A landscape with many valleys, sampled at points; each row gives a point and its height.
From any point a ball rolls to the lowest of the 2 points nearest to it. It stops when none of these is lower. Distance is the straight distance between rows; heights are no part of it.
dad h=44.0: [  9  20  -1  -7  29   3  -6 -56 -15  11  27 -11  -1  34  11  -8 -29  58
  25   3  18  25  12 -10  36 -14  12 -27  14 -35 -28   6   4 -38  31 -11
 -38  -5 -12  12 -30 -22  24  -8 -24  -5  20 -23   1   9  15]
vesi h=37.7: [  9 -23  23 -34  -1 -80  44   8 -12 -39 -24 -25  14  12 -12 -11  20 -43
  15 -16  10 -24 -88 -28 -49 -35  13 -22 -41   9  23  19 -12  26   6 -33
 -10   7  28  18 -15   9   7  -1   0  14 -34 -20 -56  17 -10]
luvib h=68.2: [ 16 -30 -18  58  -3  17 -20  16  -9  41 -61  50  29 -11  18  27 -57  16
  18   9 -15  57  69  32  -4 -21 -18  16 -14  -5   3  -7  13  24   0  36
  30  -2  36  -3   1   7 -37 -11  13  54 -22  70  14 -16 -55]
duk h=47.4: [ 51  -4  49 -46  -7 -14  17 -30  -6 -46 -43 -23  -1 -16  -8   8  26  77
  -1 -39  30 -21 -47   9   6 -30 -13  12  -6 -36  22  11  -3 -23   9 -33
   9 -45 -43 -20 -37 -21   7 -14 -24 -11  46 -54 -46 -14 -10]
Bimas h=72.6: [-63 -30 -27  45  33  12   4 -37  -4  35   7  57  33  15 -13   7 -57 -28
  22  10 -35  20  38  22  54  30 -81  71  21  35  26  24   9   0 -33  -5
  37  -3  23 -31  26  57 -41  43  19  31 -17  -7  80 -31 -39]
Binim h=41.2: [  5  18  18 -25 -36  36 -21  68  22 -21  -1  -8 -36 -44 -13 -15  57   1
 -57 -17   8 -40  12  13   3  21  25  17  29  12 -20 -32  12  20 -28   3
  21 -14 -48  -2  34 -14 -21  -1  -3 -45  30  19  -4  -1  37]
mati h=23.2: [ 37 -33  19   3 -10   5   2  12   1 -13 -67  44   7 -31 -16  16   1  21
   8 -18   8  11   0  40  -5  -8 -34  42 -10  -9  19  -2  15  27 -33   2
  44 -35   4 -14  -4   3 -36   8   1  50   2  25 -22 -21 -40]
Zetu h=20.7: [-26  46 -24 -39  -4  14 -14 -22  31 -23  77 -57 -31 -16   1  -3  32 -30
 -11  -8 -11 -52 -39 -55  -7  46  -4 -36 -14  27  40 -13 -43 -23 -16  -2
 -17   7 -59 -29   7   2  -3   1   5 -86  44 -62  -7  13  63]
Zesad h=48.0: [-45 -16   0 -10  -9  14  32  36  13  -4  18  30  19  -8 -41 -22  26 -55
 -21  -7 -16 -57 -30  -4  10  29 -52  16  13  35  25   4   2  15 -28 -13
  32   6  16   9  34  17  -7  63  21  19  -2 -23  39   9 -11]
zun h=50.6: [ 20   5   3 -33 -16 -22   5 -18   4 -24  12 -35 -26 -20  10  19  27  28
  -6  -9   8  -5 -33 -21 -24   1  20  -5 -12 -16   5  -4 -21 -19   9  -5
 -17 -13 -33 -23 -16 -14 -21 -39  10 -54  21 -39 -29  -5  19]
Fafon h=31.1: [-18  12   0 -15  -5 -37   2  12   9   0  43 -41 -26  16   6 -17  29 -44
  -9  10   9  -4 -40 -47 -52  14  73 -49 -21   7  -7  -4 -17  -1  11   5
 -20  32   2  19  -9  14  18 -22  10 -34 -18   0 -33  32  43]
bufep h=35.4: [ -6  19   9 -15 -26   1  -9  43   8 -15  25 -23 -20   9  -1 -22  52 -13
 -38  16  -2 -10  -2 -28 -30   9  61 -31   5  -9 -30 -14  -5   7  14   5
  -5  27 -12  18   2 -12  29 -10  -3 -20   2  26 -37  28  43]
siv h=41.5: [ -2  10   1   9 -13  24  -7  53  11   5   5  -1  -1   7 -11  -9  26  -7
 -19   7  -5  -7  25  14  -1   6   9  -1  18   6 -13 -10  19  18  -1  -1
  16  11  13  11  11 -11   7  11  12  18   5  35   2   8   2]
Nesuz h=29.1: [ 38  12  24   0 -22  17 -18  21 -10 -18 -19 -49 -21   7  38  -7  22  46
 -24   4  32  31  39  -4 -10 -17  73 -21   2 -41 -59  -5   5 -15  46  24
 -46   9 -27  31 -26 -24  52 -46 -30  -3 -12  38 -44  -6  20]
Fodu h=56.4: [-19  20 -39  10   6  33 -15 -66  25  -4  67 -30 -24 -23  24  37 -18  -4
  12  -5 -33 -24   7 -23  20  43 -58  23   7  28  46  -8 -29 -38 -25  11
 -26 -22 -42 -73  14 -14 -59   2  -2 -78  44 -69  30 -12  19]
sif h=45.6: [ 12 -24 -13  12 -43 -11 -11  -1  -9  12 -12 -33 -49 -35  54  50   2  24
  -8  27   5  42 -18 -14 -43 -10  49  -3 -19  -8 -30 -11 -25 -11  -4  38
 -39   8 -11 -25  -8   7 -34 -94   7 -59 -15   3  -3 -29 -11]
mez h=48.7: [ 10 -10  54   5   6  40  23  52  -4 -13 -55  59  46   6 -49 -25  36  13
 -22 -20  11 -39  29  41  52 -14 -43  56  20  10 -24 -16  16  61   3 -28
  55 -15  -4  43  21 -19  19  75 -21  69   3  13  18 -10 -37]
Vapa h=63.2: [-22  -1 -16  29   0  82 -31  20   9  48  36  31  28  24 -19  -6  -6  34
 -28  21 -29   0  72  29  75  22 -27  36  54   5 -19 -22  36 -15  15   4
  25  12 -20  -1  28  -2  10  29  -9   3  22  13  64  -5  -2]
Neka h=43.7: [-10  11  20 -15 -21  41  -3  94  32 -15  -7  11 -16 -32 -33 -25  57 -18
 -47  -8  10 -75  -6  25  -6  36  -4  20  26   6   3 -24   8  33 -35  -4
  41  -9 -21  12  40  -6 -17  34   9 -24  25  18  10  15  42]
gof h=31.2: [-36  24 -11  -8  14   5   9  -2   4   6  50 -12  14  39 -12 -26   9 -28
  -8  15  -5  -3 -11 -20  16  16  15 -24  20  10 -16  -3   5 -11  23 -16
 -15  25  21  27   5 -10  39  26   8   6  -2 -13  16  30  19]
beziz h=51.5: [-14   1  33 -33  -9  -1  57  31  -1 -36 -18  26  50  16 -52 -35  41 -18
 -26 -14   8 -54 -33   1  25 -20 -31  31  15   5  -6  -1   3  35   1 -38
  26  -7   8  40  29  -1  27  67  -3  60   2 -17  11   3 -26]
reguf h=50.3: [ 30  -1  41 -30  16 -13  22 -34  -1 -36 -23   7  15   3 -33 -10  25  48
   3 -31  17 -20 -32  11  22  -3 -36  25  -8 -29  21   6   3  -6   5 -47
  29 -33 -19   3 -30 -16  12  23 -12  20  43 -38 -27  -8  -7]
sekoz h=71.5: [-43 -11 -49  43  12  32 -20 -20  11  51  44  31  14   7 -11  10 -36 -10
  10  18 -36  10  50  26  44  33 -44  27  31  14  17   0  18 -26 -20   2
  11  13  10 -34  31  22 -32  11  15  -9   7   6  66 -14  -2]
Libiv h=62.1: [ -2   4  -4  -2   4  64 -22  -7   0  20  17  27  14  11 -26  -1   7  57
 -20   0 -23   1  54  23  83   8 -34  32  42  -4 -16 -22  29 -20   9 -19
  18  -8 -32  -7  11 -15  -2  23 -25   2  41 -19  38  -7  -4]
Zizok h=43.6: [  0 -13   9 -24  11 -40  12 -29   0 -24   6   6  -9 -18 -16   5  13 -11
  22 -28   1 -27 -61 -10 -19  17 -29   9 -29   8  55  12 -12   8 -23 -26
  20 -15  -5 -20 -22   8 -34  -2  12  -6  17 -40 -17  -1  -1]
Rifa h=39.6: [-12  -2   7 -39   3 -46  16   4   6 -32  15 -19 -20 -13 -18 -18  40 -54
   4 -27  -1 -37 -76 -26 -45  14   3 -17 -30  21  42   8 -17  14 -20 -20
  14   2  -6  -4 -12  14 -14   4  21 -26   8 -39 -42  15  25]
vune h=64.1: [-16   2 -29  48 -17  77 -43  52  18  57  31  17  17  -2  -6   8 -15  15
 -36  29 -24  10  93  34  21  25 -11  17  49   5 -29 -24  31  -4   1  24
  14  32   2  -5  41   0  -2  15   3   9  -3  54  55   4   2]
suve h=26.1: [-27  -5 -20   0  -8 -46 -20   1  -4  26  52 -38 -39  -6  43   8   5 -43
   4  37   7  17 -34 -47 -71  18  79 -49 -32  13 -12  -4 -23  -1   6  36
 -33  38  12   5 -11  34  10 -57   0 -48 -38  10 -19  10  52]
bok h=65.6: [ 35   2  -5  30 -28  65 -40  45   2  20 -48  32  20 -30  11  14   3  28
 -22   0  -3  30  94  49  16  -2   0  29  14  14 -28 -37  27  20  -1  42
  24 -14 -14  -4  21 -12 -25 -13 -17  20   7  68  15 -27 -20]
zus h=64.8: [  3  -9 -21  49 -19  82 -46  51  17  47  -6  32  12 -31  -2  15 -18  19
 -32  18 -30  15 103  54  17  10 -19  34  48  20 -19 -35  27  10 -16  38
  30   4  -9 -17  41   2 -33  -2  -4   3   1  73  49 -11 -17]
luki h=19.1: [ 11  13  21 -40  34 -79  35 -52 -20 -25  15 -32  -5  25  12  -2 -33  -9
  51  -5  36  -5 -75 -32 -18 -17  13 -52 -30 -21   9  32 -36 -18  23 -35
 -40  -6  25   5 -37  -8  46  -5 -10  -8 -21 -48 -31  22   5]
Zava h=43.3: [  7  -6  -6  22 -13  23   0  45   6   9 -21  32  12 -15  -3   7   4  -7
  -7   8 -10   9  31  19 -16  -7  -7  16   7  13   3  -8  15  29 -16  18
  30   3  26   0   8  -2 -16   4  13  35  -9  46   5  -5 -24]
Fop h=54.8: [ -4  34 -21 -16  12  10  -3 -67  26 -21  60 -35 -25  -1  16  25  -5  17
  25 -14  -7 -17 -16 -41  29  18 -35  -9   1   6  39  -2 -39 -35  -9 -10
 -33 -15 -46 -50 -12 -29 -18   8  -5 -57  49 -72  14   2  28]
gufu h=42.7: [-23   6 -38  11  10 -32 -12 -32  -3  24  62  -2 -19   5  14  15 -20 -28
  18  23 -10  16 -10 -20 -14  19   9 -23 -15   8  16   6  -1 -23   6   7
 -26  20  10 -13  -6   4 -17 -19  18 -30 -12 -10   7   7  25]
vid h=29.0: [ 39 -38  44   4   4 -31  27 -10 -12 -30 -88  32  19  -9 -14  17  -6  31
  18 -18  18   5 -38  25  -1 -29 -40  38 -25 -25  30  17  10  15 -18 -25
  39 -37   4  -5 -24   4 -14   4  -2  59   2   2 -33 -23 -54]
rila h=46.0: [-22  -5  18 -24  -9  25  22  59  18 -12   2  30  -4 -20 -50 -26  52 -33
 -28 -12  -5 -72 -38  23  -6  37 -33  24  24  23  23 -14   7  27 -40 -11
  39 -10  -2  13  26   2 -12  55  16   3  21 -10  17   6  10]
dite h=23.7: [  2  -5  24 -18 -29 -36   8  74  13 -31 -19 -18 -13 -13  -1 -16  46 -57
 -11  -6  -2 -23 -45 -30 -72 -13  61 -25 -27  17   6  -3 -17  46 -11   7
   9  14   6  27  -2  19  11 -13  18 -10 -19  24 -45  22  21]
mopi h=43.8: [ -2 -11 -34  35 -40   6 -21  -3  -4  31  13 -19 -41 -33  51  42 -17  12
 -15  33 -11  38  22 -17 -34   5  36   4   4  -1 -24 -26   0 -17  -2  45
 -26  21  -7 -17   6  -2 -34 -67   7 -44 -13  22   5 -19   0]
gobe h=32.9: [ 27 -19  40  -4   8 -35  37  -4 -10 -38 -81  19  34  12 -14  -1   5  10
   8 -16  13  -8 -27   9  -6 -47 -14  13 -23 -12   2  12  21  26   7 -31
  21 -19  23  25 -15  -7  11  21 -11  67  -9  14 -28  -9 -48]
neber h=72.1: [-66 -16 -36  44  39  33  -8 -30   7  52  39  39  26  36 -18   7 -50 -13
   2  25 -39  23  53  22  82  39 -64  52  48  27  15  13   8 -22   3  -4
  27   1   8 -17  35  49 -16  42  10   3   1  -3 102 -11 -18]
kovi h=41.3: [ 14   8  15   1  20   5  -2 -14  -5   1 -19   2  13  29  -9 -17  -1  47
  -1   9   1  19  31   7  37 -20  17 -11  14 -31 -33   5  34 -18  27 -19
  -7   6  -6  22 -22 -25  33   7 -21  29  14   5 -13   0   0]
zegef h=24.6: [ -4  21  16 -42  47 -57  49 -65  -8 -27  12 -37  12  39  -1 -30 -33 -10
  41  -5  33  -8 -57 -44  25 -37  -7 -49 -21 -28  -4  19 -28 -12  29 -52
 -34 -14  17  26 -20 -10  59  28 -25  24  -2 -58  -7  25 -12]
zibet h=15.4: [ 19 -24   6  -5 -25  18   3  57   9 -20 -53  34  -9 -64 -10   3  18  -4
  -3 -26  -5 -15 -10  31 -40  22 -18  40 -13   3  25 -18   9  44 -63  19
  46 -34  -2 -12   9  11 -52  -2  14  19   8  42 -13 -14 -25]
vud h=70.3: [-30 -23 -56  68  18   2 -32 -28  -5  61  23  28  -2   9  16  30 -79 -22
  34  38 -32  43  62  19  10  11 -12   9  -6  15   4   5  25 -19 -15  38
 -13  24  41 -32  16  24 -41 -17  21   5 -36  45  51 -16 -17]
tor h=27.2: [-36  36 -10 -27  29  13  19 -27   9   2  58 -27  11  51 -15 -42  15 -23
 -11   0   1 -22 -21 -33  44  23  -1 -44  17   7  -9   6 -25 -24  26 -43
 -25  14  -4  26  -1 -21  63  32   6  -1  24 -49  19  44  29]
radi h=36.6: [-61  13 -29  18  -8  19  -8  29  14  16  60 -15  -4  -5   6 -22  10 -82
 -22  36 -24 -32 -16 -25 -36  41  20 -35  -3  44  20   3   4  -4  -8  21
  -6  54  24   5  35  34  12   7  29 -37 -25   4  21  30  44]
kitos h=40.0: [ 12  10 -24  38 -16  48 -37  -2 -11  41  16 -12 -11  12  26   5 -10  44
 -22  29  -7  46  82  10  17  -9  37  -3  29  -6 -52 -19  28 -22  27  33
 -29  27 -16   9  -4 -20   7 -23 -17   0   0  39   1   0  12]
Lozor h=22.5: [  6 -15   9 -22 -23   2  -6  74  14 -27 -35  15 -27 -59  -9  -8  44 -33
 -13 -22   0 -29 -27   0 -62  21  22  14 -11  10  19 -13  -5  47 -49  15
  33 -29 -13   4  12  13 -39 -15  18  -9  12  29 -22  -2   9]
ritez h=35.6: [-13   9   5 -40   3 -64  17   1  -5 -21  32 -38 -10   7  -5 -25  28 -76
   5 -14  -4 -30 -78 -48 -54   6  40 -49 -32  33  24   5 -25  10  -1 -17
 -13  18   9  12  -8  21  17  -5  11 -37 -23 -37 -47  37  38]
varep h=22.7: [-33  33  -2 -49  22 -21  50 -29   5 -23  36 -30  35  56 -31 -49  18 -42
  -6 -15  12 -38 -48 -44  26  -4   5 -45  -4  10  -5   6 -27 -17  32 -47
 -28  15   9  41   9 -10  65  46  -7  21   2 -52  -1  45   8]
vubug h=46.9: [  0 -12  37  19  13  45  12  22  -7  16 -49  57  44  15 -40  -5   2  26
 -11  -7 -17   5  57  36  57 -25 -44  48  10  10 -18  -8  24  31   9  -9
  55 -13   2  16  12   1   1  53 -17  70  -4  30  34 -21 -50]
rugob h=48.2: [ 18 -21 -13 -16 -33 -27  -5 -14  -1  -4  -3 -18 -36 -41  37  35   7  17
   3  -2  -6   7 -36  -4 -41   5  13  10 -14  -2  16  -6 -10 -14 -16  19
 -17 -12 -23 -33  -8   6 -47 -63  17 -54   4 -21 -18 -23   8]
nafiv h=37.9: [ 28   3  -1  33   5  40 -34 -13 -23  31 -16 -14 -10  28  27  -3 -50  68
   4  13   8  62  69  15  39 -36  31 -17  26 -34 -60  -5  39 -32  43  23
 -50  15 -16  29 -19 -21  30 -23 -34   8 -12  27 -14   2   2]
Tozu h=73.7: [-33   8 -26  30  55 -36 -12 -98 -16  21  37  37  -8  12  22  31 -78 -18
  52  11 -38  36  21   2  46  23 -69  28 -26  30  46  53 -14 -21 -25   8
  -6 -20  27 -53  12  36 -40  10   5 -10 -10 -44  69 -33 -14]
Tonaf h=11.1: [-21  36 -32 -19   0 -10 -21 -45  20  -5  82 -49 -40  -9  40  15  11 -15
  13  12  -4 -13 -25 -56 -22  26  22 -39 -20  16  17  -7 -48 -30  -2  23
 -44   8 -31 -35  -2   0  -5 -26  -2 -89  18 -53  -1  18  57]
zad h=26.7: [-33  31   0 -52  41 -57  72 -63   0 -34   8 -21  37  46 -14 -40 -10 -23
  27 -23  22 -33 -54 -52  39 -34 -10 -27 -10  -3  -1  16 -38 -10  41 -59
 -36  -6  13  42   4   0  74  51 -27  40  -2 -67  11  32 -13]
ter h=41.4: [ 51 -21  41 -32 -16 -67  31  15  -4 -35 -59 -27  -1  -4  -1   0  41   5
  11 -19  30  -6 -74  -4 -55 -25  30  -4 -31 -22  26  21 -14  12   4 -22
   7  -8  14   7 -33   3  24 -32   3   6 -12 -17 -57  10 -12]
Miru h=39.7: [-40   1 -38   2  -4 -18 -18  -1  10  13  47  -8 -20 -25   9   0  -3 -54
   5  14 -19 -18 -26 -17 -37  37   7 -14 -17  34  37   5   6   2 -21  16
   3  25  10 -19  21  24 -14 -16  24 -47 -17  -9   5  12  29]
Veg h=57.8: [-36   7 -40   9  -4  38 -15 -41  23   7  44   3   0 -34  -7  22  -8 -10
   1  -8 -30 -31  16   8  22  48 -65  36  29  25  47   2 -10 -27 -41   0
  10 -16 -29 -60  23   6 -60  25   7 -53  40 -47  39 -20   9]
ranuv h=28.9: [ 11 -19  23 -16 -21 -33  34  55   6 -39 -53  10  16 -20  -3  -9  30 -52
   0 -24   5 -20 -51  -6 -57 -29  21  -2 -28  12  11   1  -7  55 -13   1
  15  -7  29  22   0   2  -3  -4  15  36 -22  30 -48  11 -20]
Mepot h=60.7: [  4   2   6  -4   4  28  -6 -16   2   8   9  25   9   9 -41  -2  20  38
  -4  -5 -11  -2  15  18  49   8 -37  26  21  -6  13 -10  18 -13  -5 -25
  32 -12 -19 -15  -6 -11 -14  24  -7  13  45 -17  15 -15  -2]
Fis h=70.9: [-30  -8 -57  50   0  29 -37  -7   9  52  44  11  -4  -8  11  27 -41  -9
  -4  34 -32  19  61  16   7  29 -16  11  30  10   7 -16  18 -19 -18  30
  -1  31  23 -26  29  17 -29 -15  25 -19 -14  39  56  -6   1]
Nizi h=67.6: [ 35 -21 -10  48 -13   5  -3  25 -11  23 -81  39  32 -16  34  20 -36   2
   1   4   5  57  45  33 -37 -30   6 -12 -21  -6 -11  13   1  30  10  48
  16  -9  34   5 -10   2 -19 -27  19  49 -41  76 -14 -15 -50]
Barif h=53.1: [ 14  23  -6 -36   2 -11   0 -49  21 -33  47 -36 -19  11   7   9  20  18
  15 -25   4 -24 -34 -33  -8  13 -11 -13 -10  -6  29  -6 -38 -23  -1 -21
 -22 -17 -35 -32 -20 -26  -2  -4   4 -55  40 -64 -17   7  32]
nal h=44.5: [ 61 -15  46 -49 -20 -38  18  -3  -4 -45 -55 -21 -18 -17  -9   0  40  39
  -7 -43  29 -17 -57  11 -28 -15   4  15 -17 -31  28  15  -8   0  -2 -34
  15 -33 -28  -7 -27 -12   4 -30  -5  -2  19 -27 -57 -15 -11]
Zik h=22.9: [ 28   7  12  -2  -5 -17  -9 -18 -29   5  13 -61 -39  16  42  -3 -27  40
  13  18  39  32  -9 -13 -22 -22  69 -51   6 -56 -60   8 -20 -35  41  18
 -68  21   6  34 -30 -12  50 -58 -21 -20 -30   6 -37   5  26]
nol h=35.1: [ 42   3  18   8  12  21 -19 -23 -33  11 -34 -36  -5  22  34 -20 -30  88
   5   3  36  39  28  18  49 -51  25 -24  16 -58 -54   3  27 -41  46   4
 -48  -4 -31  30 -40 -22  60 -15 -52  -9   3  -9 -28  -1   9]
Nuda h=50.1: [  8   2  44 -15 -11  16  41  66   5 -35 -60  47  54  -4 -46 -32  38 -17
 -26 -28  11 -56 -10  31  12 -34 -31  40  -4  11 -20  -5   2  58  -3 -18
  39 -14  17  41  35  -8   9  62  -9  78 -10  23   0   1 -39]
nupar h=38.7: [ 15  29  10 -20 -23  37 -22  54  11 -15   7 -11 -16 -13 -10 -17  52  11
 -52  -4   1 -26  28  10  -1   8  39   2  24  -8 -32 -24  16  12   2   3
   6  11 -27  19  12 -22  14   2   0 -16  23  35  -8   3  32]
zada h=73.2: [-39 -11 -30  34  41 -17  -6 -66 -11  25  21  48   9   8  -8  21 -57 -31
  40   4 -35  28  23  18  41  28 -63  40  -8  26  36  33  12 -18 -32   2
  21  -9  26 -47  16  38 -51  24  22  15  -9 -15  70 -30 -22]
Niv h=36.1: [ 16 -11  17   2   2 -26  23  10 -11 -12 -45   3  19  22   2  -2  -2   6
  10  -3  15  16 -12   1 -16 -34  12 -13 -12 -13 -10  14  12  15  17 -17
   3   6  36  20 -13  -9  24   4  -2  41 -28  24 -33   6 -24]
Suter h=45.8: [-11 -10 -15   3  11 -34   5 -37  -2   1  17  10  -3   1  -1  16 -10 -11
  28  -6  -5   6 -29   1 -13   3 -23   2 -22  10  31  18   2   2  -8  -9
   2   0  20 -14 -19   5 -30  -9  17  -4  -4 -18  -2  -3  -2]
deme h=32.4: [ 32 -14  34  -2 -13 -21  29  45  -8 -41 -83  21  33 -18  -6  -7  16 -20
  -3 -28  17 -16 -22  18 -43 -41   0  16 -22  -2   6   6  -3  52  -5  -9
  29 -19  26  22 -10 -11  -7  10   6  68 -13  42 -43  -7 -49]
Feg h=68.9: [ 19 -28 -21  51   1  14 -22 -17  -3  39 -41  43   6  15  13  32 -55  34
  24  18 -20  58  52  30  22 -30 -17  15  -6 -10  -8  -1  28 -14   6  28
   7  -1  16 -18 -11  13 -32 -20   5  30 -18  46  14 -13 -31]
giril h=28.1: [  5 -13  24 -36 -28 -28  -7  60  21 -26 -19 -18 -30 -37 -10  -8  60 -40
 -24 -17  -3 -23 -52 -20 -69  13  49  -6 -18   7  16 -10 -15  33 -31   7
  18 -14 -23   7   7  21 -23 -21  12 -34   9   8 -38   4  36]
razi h=34.3: [-58  11 -41  18   5   7   3  25   0  18  52  -5  11  31  -4 -14  -1 -65
 -12  33 -22 -11   0 -15  -2  21   6 -31   3  35   0  -1  12  -4   2   6
 -15  46  35  11  35  17  26  23  24   0 -28   5  39  35  22]
Naper h=67.0: [ 33  -2   2  34 -20  23 -18  56 -11  14 -69  32  44 -27  20   2  -4  -7
 -16 -15  13  35  63  46 -38 -14  26 -12 -14   1 -27  -5   0  45  27  41
  26  -7  21  31   6 -18   5 -13   4  48 -24  80 -15 -13 -31]
dar h=41.9: [  0   0 -25  33 -37  37 -33  12   0  24  11 -12 -17 -20  26  23   3  21
 -23  35 -13  31  57   3 -12  -5  26  14  16  -4 -37 -30  22 -14   4  39
 -20  24  -8  -8  20 -11 -19 -39   7 -20   1  50   9 -11   1]
fatip h=45.1: [ -6 -12   1  29   7  32  -3  28   2  24 -28  47  35   8 -26   9 -16  -4
   1  11 -18  13  50  26  27  -7 -31  21  19  11  -9  -5  19  27  -9   0
  34   8  26  11  16   1  -9  26   3  57 -15  40  30  -4 -38]
Numev h=74.3: [ -15   12   -5    8   72  -56   -2 -107  -30   13   37   30  -18   35
   23   34 -103   -7   62   11   -9   52    9   -6   41    2  -46  -11
  -35   16   31   59  -29  -32   -8    8  -28  -33   30  -35  -12   26
   -9   14   -2   -7  -25  -56   43  -20  -22]
kov h=25.9: [ 25  16  22   5   9  -1 -10   1 -24   5 -10 -63 -21  28  39 -21 -17  29
   4  18  39  38  13 -13 -12 -22  78 -48  17 -55 -68   5  -5 -14  51  13
 -49  31   6  62 -40 -21  75 -29 -26  20 -30  28 -50  12  20]
lir h=20.0: [-16   7 -28 -15 -13 -25 -25 -22   1  11  60 -48 -55 -20  42  18   9 -23
  -5  29   6  10 -33 -54 -56  23  59 -38 -26  12  -9  -5 -44 -24   2  31
 -44  31 -23 -17   2  17 -11 -65  -6 -88  -6 -30 -14   7  46]
Beg h=32.3: [ 54   3  30   4 -10   4 -10  -6 -18  -1 -55 -42 -16  10  33   0 -12  80
   2 -12  35  38  13  12  15 -41  47 -13  15 -45 -41   7  18 -28  31  11
 -42   3 -25  13 -34 -25  45 -44 -31  -7 -12   3 -42 -16  -2]
Pef h=38.8: [ 39  -4  26  -1   4   6  -1  13  -7 -13 -47   2  10  20   3  -2  16  35
  -4 -12  12  15  13  14   9 -27  16  -7   5 -19 -14   4  23  10  27  -6
   3  -3  -3  20 -22 -22  35   0 -22  36  -7  35 -35  -6 -14]
siso h=59.0: [-28  -2 -19   4   0  22   1 -17  17   8  31  20   3 -14 -32   5   7  -3
  -6 -17 -18 -29   5  18  29  41 -60  39  21   8  35   0   3 -22 -36 -12
  34 -14 -16 -33  17   8 -38  39   7 -14  36 -36  34 -18  -2]
Mes h=69.7: [ -7 -27 -36  64  27  -1 -24 -46 -19  55  -2  41   4  36  14  32 -82   8
  36  35 -27  75  68  23  39  -8 -28  16  -1   3  -2   7  30 -29  -4  33
  -7  -1  38 -42   2  31 -49 -10   8  18 -13  33  56 -18 -24]
vimov h=52.6: [ -3   8  30 -34   8  -6  36 -10   0 -34   3   8  19  14 -49 -20  40  -5
 -15 -20  11 -37 -38  -9  24   0 -28  24   7  -6   8   2   0  17   2 -54
  35 -14  -3  19  -8 -23  18  49  -9  27  32 -31  -7   2  -6]
lolu h=10.8: [ 22  21  21 -29  46 -46  13 -68 -24  -9  23 -46 -16  22  24  -4 -65  33
  60   7  57  13 -47 -30   8 -27  11 -65 -12 -51  -1  33 -44 -40  23 -18
 -57 -15  11  -6 -48  -7  59 -22 -16 -27 -12 -59 -21  17  14]
kas h=17.9: [ 25  18  15 -22  24 -32   1 -42 -24   4  33 -53 -36  19  31  -2 -47  45
  41  12  50  22 -31 -21 -11 -20  46 -63   0 -56 -32  18 -34 -45  39   0
 -60   3   3  13 -45 -10  53 -40 -16 -30 -15 -32 -30  18  24]
vof h=66.3: [ 47   7   6  21 -33  50 -37  68  -9   4 -67  21  10 -40  18   1  18  22
 -28 -18  12  30  74  46 -17 -10  28  11   6   0 -37 -28  14  33  18  45
  11 -19 -28   6   0 -23  -5 -24 -13  13 -11  68  -8 -28 -10]
Zut h=33.8: [-14 -18   4 -26   0 -53  38   5  -2 -31 -11  11  27   6 -25 -15  15 -53
  12 -11  -7 -36 -62 -16 -18 -25 -17   3 -25  23  17  14   2  28 -14 -23
   4  10  33  14  11   8  -5  32   8  31 -19 -15 -12  13 -20]

Call two points neighbours if one is among the 2 nearest of the other. Go from one point of each pair to the other, from neighbour to neighbour, staying as low as possible. Name the highest point that can't be avoided.
dite and Tonaf -> Suter
lolu and dite -> dad
varep and lolu -> zad
zibet and dite -> giril

Write out the way that a ball takes from each point below.
Nuda -> mez vubug fatip Zava siv nupar
Numev -> zada Bimas neber sekoz Fis vud Mes Feg luvib Nizi Naper vof bok zus vune Vapa Libiv Mepot siso Veg Fodu Fop Barif zun rugob sif mopi dar kitos nafiv nol Beg Nesuz kov Zik kas lolu
vimov -> reguf duk nal ter vesi Zut ranuv dite
dad -> nol Beg Nesuz kov Zik kas lolu
Suter -> gufu Miru radi razi gof tor varep
